Each scene shows the same named points in several views. A view is turned or mirrored, and shifted as a whole, has a little noise and may leave points out.
(in the rows, 128 means zero)

Scene 1
View 1
<4>: [207 119 131 174 101 149 144 161 125 130  91 180 101 173  71 137 111 135
  93 140 124 131  92 132]
<165>: [162 117 135 158 150 136 172 184 134 160 121 148 149 132 110 109 133 158
 110 108 106 168 122 129]
<41>: [153 135  83 159  91 131 117 148 133 135 138 130 103 192 105 124  87 155
  57 122  90 166 100 134]
<224>: [177 107 118 160 144 128 166 192  87 181 105 135 139 135  96 116 156 141
 117 120  89 134 119 157]
<104>: [ 89 126  97 126 166 141 121 174  97 196 144 131 140 154 122 104  96 172
 111 152 127 166 103 106]
<231>: [161 123  84 155  85 156 107 144  71 194 115 142  94 150 111 128  86 141
 102 140 102 103  71 157]
<106>: [ 88 142  79 135 193 125 113 188  61 175 106 131 133 218  87 133 124 151
 106 174 149 160 132 124]
<35>: [186 129 123 175 102 161 144 150 116 162 102 169 114 141 114 129 100 144
 113 107 122 118  92 152]
<200>: [167 118 122 156 170 115 158 202 111 127  94 155 132 207  51 134 157 139
  88 161 124 172 138 118]
<86>: [157 107  99 144 127 127 132 183  81 176 118 136 116 167  76 121 127 143
  96 163  96 141  97 135]
<29>: [184 123 122 171 128 160 146 165  80 178  80 173 121 147 100 136 123 132
 131 127 138 101  98 160]
<45>: [134 106 108 133 170 129 148 199  61 210 118 130 145 136  99 109 145 151
 130 154 107 139 112 135]
<131>: [176 113 124 161 171 117 172 208  87 155  86 147 144 175  66 130 174 132
 111 141 113 149 140 145]
<207>: [ 92 119 109 116 203 126 129 202  90 179 125 140 146 187  82 111 124 163
 109 189 144 183 121  87]
<234>: [193 116 149 173 157 132 185 195 132 138  93 165 147 151  85 124 155 144
 112 113 117 158 133 137]
<211>: [201 121  90 177 104 123 139 174  72 143  84 140 101 194  63 148 147 118
  85 139  89 116 114 176]
<135>: [134 133  98 149 137 147 114 160  99 158 112 154 112 193  92 130  92 150
  96 158 139 147  98 120]
<243>: [157 117 109 160 156 106 172 197 118 146 123 117 149 167  92 115 162 153
  86 109  75 182 146 147]
<187>: [175 128 119 168 117 140 147 162 136 139 114 154 122 167 100 124 111 150
  87 113 112 156 109 137]
View 2
<234>: [120 139 106 132 128 113 101 139 114 139 130 150  72  82 116 153  95  92
  91  81 118 132 100 150]
<86>: [139 105 109 125 132 134 112 126 111  93 141 149 134 116 145 114 147  98
  65 143 137 135 112 134]
<211>: [117 110 108 142  85 148 122 139 141  82 139 145  79 148  95 109 128  41
  59 134 150 112 110 134]
<104>: [150 101 122 122 160 120  95  87 104 121 108 172 160  95 185 103 167 153
  82 147 117 137 127 126]
<135>: [136  91  92 131 110 151 101 103 117 116  96 159 135 139 135  83 158 113
  70 138 107 134 112 145]
<200>: [149 132  98 149 120 151  89 116  79 141 104 140  97 117 120 134 121  67
  52  98 130 147  74 130]
<207>: [168 113 110 145 167 143  88  74  57 141  87 156 151  95 190 110 148 123
  47 134 134 163  96 123]
<29>: [ 91 103 100 132 118 127 134 127 151  99 124 165  80  93 131  89  94  97
  78 133 133 132 145 177]
<131>: [131 140 119 150 133 132 107 119  96 124 125 145  75  93 131 142  99  62
  58 107 153 138  98 130]
<187>: [125 110  99 119 104 122  98 133 137 124 126 157 107 120 109 123 141 114
 101 105  96 120 110 145]
<231>: [107  74 105 113 105 133 134 131 167  63 143 165 134 133 134  71 155 114
  81 170 127 114 150 159]
<41>: [140  93 104 109  91 134  89 128 143 107 126 157 141 159 105 109 192 117
 101 125  88 104 106 123]
<106>: [154 107 125 164 141 153  93  57  84 134  66 170 125 119 176  87 152  96
  40 147 147 137 114 109]
<4>: [108 102  69 118  90 146 113 154 135 111 128 144 100 129  94 105 116  91
  83 108  99 138 103 179]
<165>: [131 129 116 117 142 100  97 133 120 131 139 157 106  78 136 149 125 124
 104  99 111 127 112 140]
<35>: [ 95 101  97 110 109 112 121 146 164 101 142 163 100 102 118 103 117 123
 106 123 105 120 140 175]
<45>: [138 119 132 136 165 114 118 107 105  97 141 160 120  75 179 122 125 104
  61 151 161 138 131 130]
View 3
<211>: [119 140 151 141 163 145 105  99 110 140 131  97 143 168 156 133 130 109
 103  79 191 137  98 113]
<200>: [127 173 125  94 157 119  91  82 113 115 110  92  79 170 146 111 155  68
 125 124 163  77  90  92]
<106>: [132 154  51  80 152 129 160  60 101  86 116  68 113 169 123  91 129 109
 141 147 143  80  79 147]
<41>: [ 95 134 118 112 140 101  89 105 115 125 126 134 119 152 133  99 108 136
 138 132 142 151 174 136]
<4>: [ 84 127 145 110 145 136 102 121 126 172 125 122  87 143 169 146 134  93
 132  93 155 115 128 106]
<45>: [123  89 104  99 118 142 142  95 119 101  80 101 120 169 169  73 147 109
 113 121 140  86  51 135]
<243>: [144 131 150 119 127  99  72  89 129  76 104 126 108 186 152  58 139  85
 118 132 149 112  85 112]
<86>: [107 110 111  96 138 134 119  97 106 121  83 104 124 163 158  88 140 127
 108 122 150 109 106 123]
<234>: [120 122 160 116 121 119  89 113 142 121 114 131  69 168 175 103 146  55
 134 110 143  88  68 102]
<187>: [100 120 137 113 128 112  94 114 133 132 128 138  91 155 156 107 121 101
 142 120 139 123 125 125]
<131>: [137 140 140 114 139 133 108  90 122 107 104  96  97 178 166 102 154  67
 116 108 165  83  48 104]
<135>: [ 95 131  82  88 144 129 140  94 111 136 120 101 101 145 141 118 121 120
 143 129 136 108 125 140]
<104>: [107  96  63  72 113 117 149  90 115  92  84 115 106 155 146  61 126 133
 143 160 109  91 107 156]
<165>: [114  96 141 105 107 111  95 112 140 108  99 145  80 164 171  74 138  84
 137 130 125 100  86 122]
<207>: [121 141  53  51 136 121 145  68 102  88  75  82  87 161 138  72 151 104
 134 166 124  56  90 127]
<29>: [ 97  89 131 123 130 159 151 119 132 153 124 112 108 149 178 134 128  98
 135  82 150 108  65 138]
<224>: [123  89 148 125 121 136 111 107 131 111  95 121 121 173 179  82 143  97
 107 104 154 108  58 120]
<35>: [ 85  76 142 124 114 137 123 133 140 155 125 145 102 144 178 120 118 108
 139  94 136 127 103 139]
View 4
<41>: [ 87  86 111 132  75 157 133 119 127 100 116 104 115 152  74 135 128 125
 177 135 128 121 137 115]
<200>: [192 122  98  76 109 155 141 140 109 144 118 143 150  93 101 154  95 145
 151 150 100 118 133  83]
<106>: [192 127 151 125 103 132  83 108 128 138  70 114 109  87  83 167 104 152
 103 174 133 131 175  85]
<104>: [168  91 159 120  88 125  93  80 124 103 115  73  93 110  53 166 109 166
 110 142 148 154 134 123]
<35>: [110  84  92  93 108  93 115 153 125 139 163  90  89 115  71 120 157 159
 172 111 134 146  96 122]
<224>: [152 148 118  84 118 116 125 144 114 139 149 126 107  87  67 143 147 148
 131 106 123 143  83 140]
<207>: [219 103 150  98  97 145  99  76 112 119  95 101 119  93  69 178  78 176
  99 160 129 139 145  91]
<165>: [167 106 118  80  99 127 140 135 120 114 173  92 124  99  75 150 117 145
 150 125 127 158  95 146]
<231>: [ 75  98 112 126 106 102  91 121 123 140 106 103  57 131  48 123 169 167
 150 103 140 123 114 105]
<234>: [182 116  94  61 114 123 148 164 119 139 173 117 138  87  96 142 119 144
 161 129 113 148  96 127]
<86>: [141 119 119 102 104 137 117 107 109 128 110 124 102 112  57 148 129 163
 131 115 121 125 106 107]
<243>: [166 154 130  95  98 160 155 140 118 109 147 131 145  96  83 156 117 111
 140 129 115 140 105 151]
<135>: [139  81 113 114  95 125  98 116 125 132 101  98  99 120  77 142 118 165
 150 148 132 127 150  84]
<4>: [118  75  67  79 106 122 132 155 117 149 140 120 113 124  88 120 134 162
 192 123 110 117 112  82]
<45>: [179 143 145  95 118 113 100 107 110 135 121 114  90  81  52 156 132 169
  95 114 133 146  98 128]
<187>: [122  88  95  98  90 136 141 143 124 117 150 102 122 127  84 133 127 136
 182 129 123 135 115 121]
<131>: [192 151 107  71 123 131 133 154 111 155 132 146 132  73  93 148 121 144
 133 130 107 132 110 109]
View 5
<86>: [158 147  78 151 123 126 132  85 163 108  87 161 148 110 125 139 132 101
 140 149 148 132 116 157]
<234>: [122 116  85 127 120 123 109 146 195 156 114 149 145 122 106 135 164  98
  82 152 156 171 125 124]
<200>: [138 128  76 167 155 140 148 132 188 123 141 165 137 110 135 131 167  69
 110 168 149 178  93 133]
<243>: [143 139  65 130 115  94 134 158 195 134 117 170 161 101 138 120 153 122
 118 169 138 126 104 111]
<41>: [158 156 110 127 100 110 150  80 207  73 137 159 128 141 157 166 101  99
 117 146 131  95 133 135]
<104>: [157 173  85 198 136 104  87  91 153  95  88 138 125  83 119 145  83 136
 125 142 119 117 101 150]
<4>: [137 122 116 120 112 147 133  71 193 114 120 145 128 158 115 165 138  65
  94 134 163 162 150 156]
<45>: [148 152  60 165 125 109 105 106 134 127  61 154 153  73 102 118 132 124
 140 144 149 150 111 160]
<187>: [138 136 104 124 106 117 124 104 201 112 125 149 132 136 127 153 123  96
  96 141 145 135 139 133]
<29>: [126 130  91 118  85 122 125  82 140 120  86 141 135 107  85 134 131  84
 109 111 174 185 176 170]
<135>: [151 156  99 175 129 128 133  75 163  80 125 144 113 112 125 154 100  83
 115 135 138 150 125 160]
<207>: [155 165  71 234 181 130 103 110 152 104 105 146 123  74 124 136 117 107
 126 162 123 155  65 151]
<231>: [157 155 102 117  78 116 141  39 146  78  80 150 136 122 115 152  98  97
 141 114 156 125 171 179]
<35>: [132 133 110 105  79 118 108  80 178 122  92 136 135 138  99 154 118 103
  96 118 160 145 171 153]
<211>: [143 129  78 100  91 125 191  94 166  99 121 178 152 119 133 127 162  60
 139 142 174 165 156 155]
<106>: [150 171  63 218 154 113 142 111 134  75 131 156 112  54 131 119 104  90
 132 148 128 171  94 153]
<224>: [138 132  69 120  98 107 120 123 162 143  76 158 163 101 105 121 153 114
 126 146 160 150 136 145]
<131>: [131 127  62 145 132 122 141 143 166 140 112 164 153  93 114 114 174  86
 115 158 161 185 113 138]
View 6
<29>: [129 123 119 144 120 147  90 151 151  97 151 138 127 132 113 126 156 133
 169 151 124 169 147 138]
<234>: [148  85 136  90  90 154 121 147 163 107 147 119 135 124 140 150 106 100
 112 151 120 184 121 109]
<224>: [128  97 159 120 115 150 121 152 170  93 116 149 116 118 120 132 119 108
 132 138 153 161 132 121]
<243>: [117  76 171  84 106 147 151 126 179  87  99 125 133 107 147 143 104  78
 109 115 138 149 113  94]
<4>: [124 114 103 101 140 137  99 130 165 106 169 119 158 118 136 145 145 119
 165 154  71 172 140  90]
<104>: [ 93 103 191 148 131 127 133 111 181  74 130 123 137 146 140 147 124 164
 115  45 163 154 177 126]
<231>: [ 84 133 127 159 175 119 104 130 171  81 132 152 149 121 106 107 176 144
 195 112 118 135 163 104]
<211>: [109 110 122  97 150 157 102 119 165  81 111 137 120  99 134 133 157  75
 192 167  89 134 127 112]
<106>: [ 98 105 189 127 123 162 113  70 159  48 116  91 103 142 177 179 142 130
 147  65 128 134 171 168]
<165>: [128  89 151 112 100 135 137 148 174 105 141 128 148 127 130 133 108 122
 101 112 140 177 131  95]
<41>: [ 77 106 128 110 153 110 141  96 179  81 130 109 184 108 147 123 154 113
 155  83  85 134 133  65]
<207>: [108  96 207 111 133 157 115  81 180  68 139 104 114 150 175 199 105 151
 111  56 138 160 188 146]
<131>: [139  89 163  88 109 173 109 126 165  86 121 126 100 120 150 165 111  89
 131 152 127 163 134 139]
<135>: [ 98 117 143 129 144 134 109  94 165  76 149 103 148 135 153 153 153 142
 157  87  98 151 166 121]
<45>: [116 103 192 133 137 154 113 135 181  79 116 154 101 135 125 150 116 135
 134 105 171 156 167 139]
<187>: [112 100 123 109 121 127 128 126 167  98 147 112 168 119 139 130 137 116
 137 116  99 162 128  85]

Which points are out of place in each view (at most two, in the order of its rows)? Write - if all are in place.
view 1: <35>, <86>
view 2: <135>
view 3: <45>
view 4: <187>
view 5: <4>, <29>
view 6: <224>, <104>
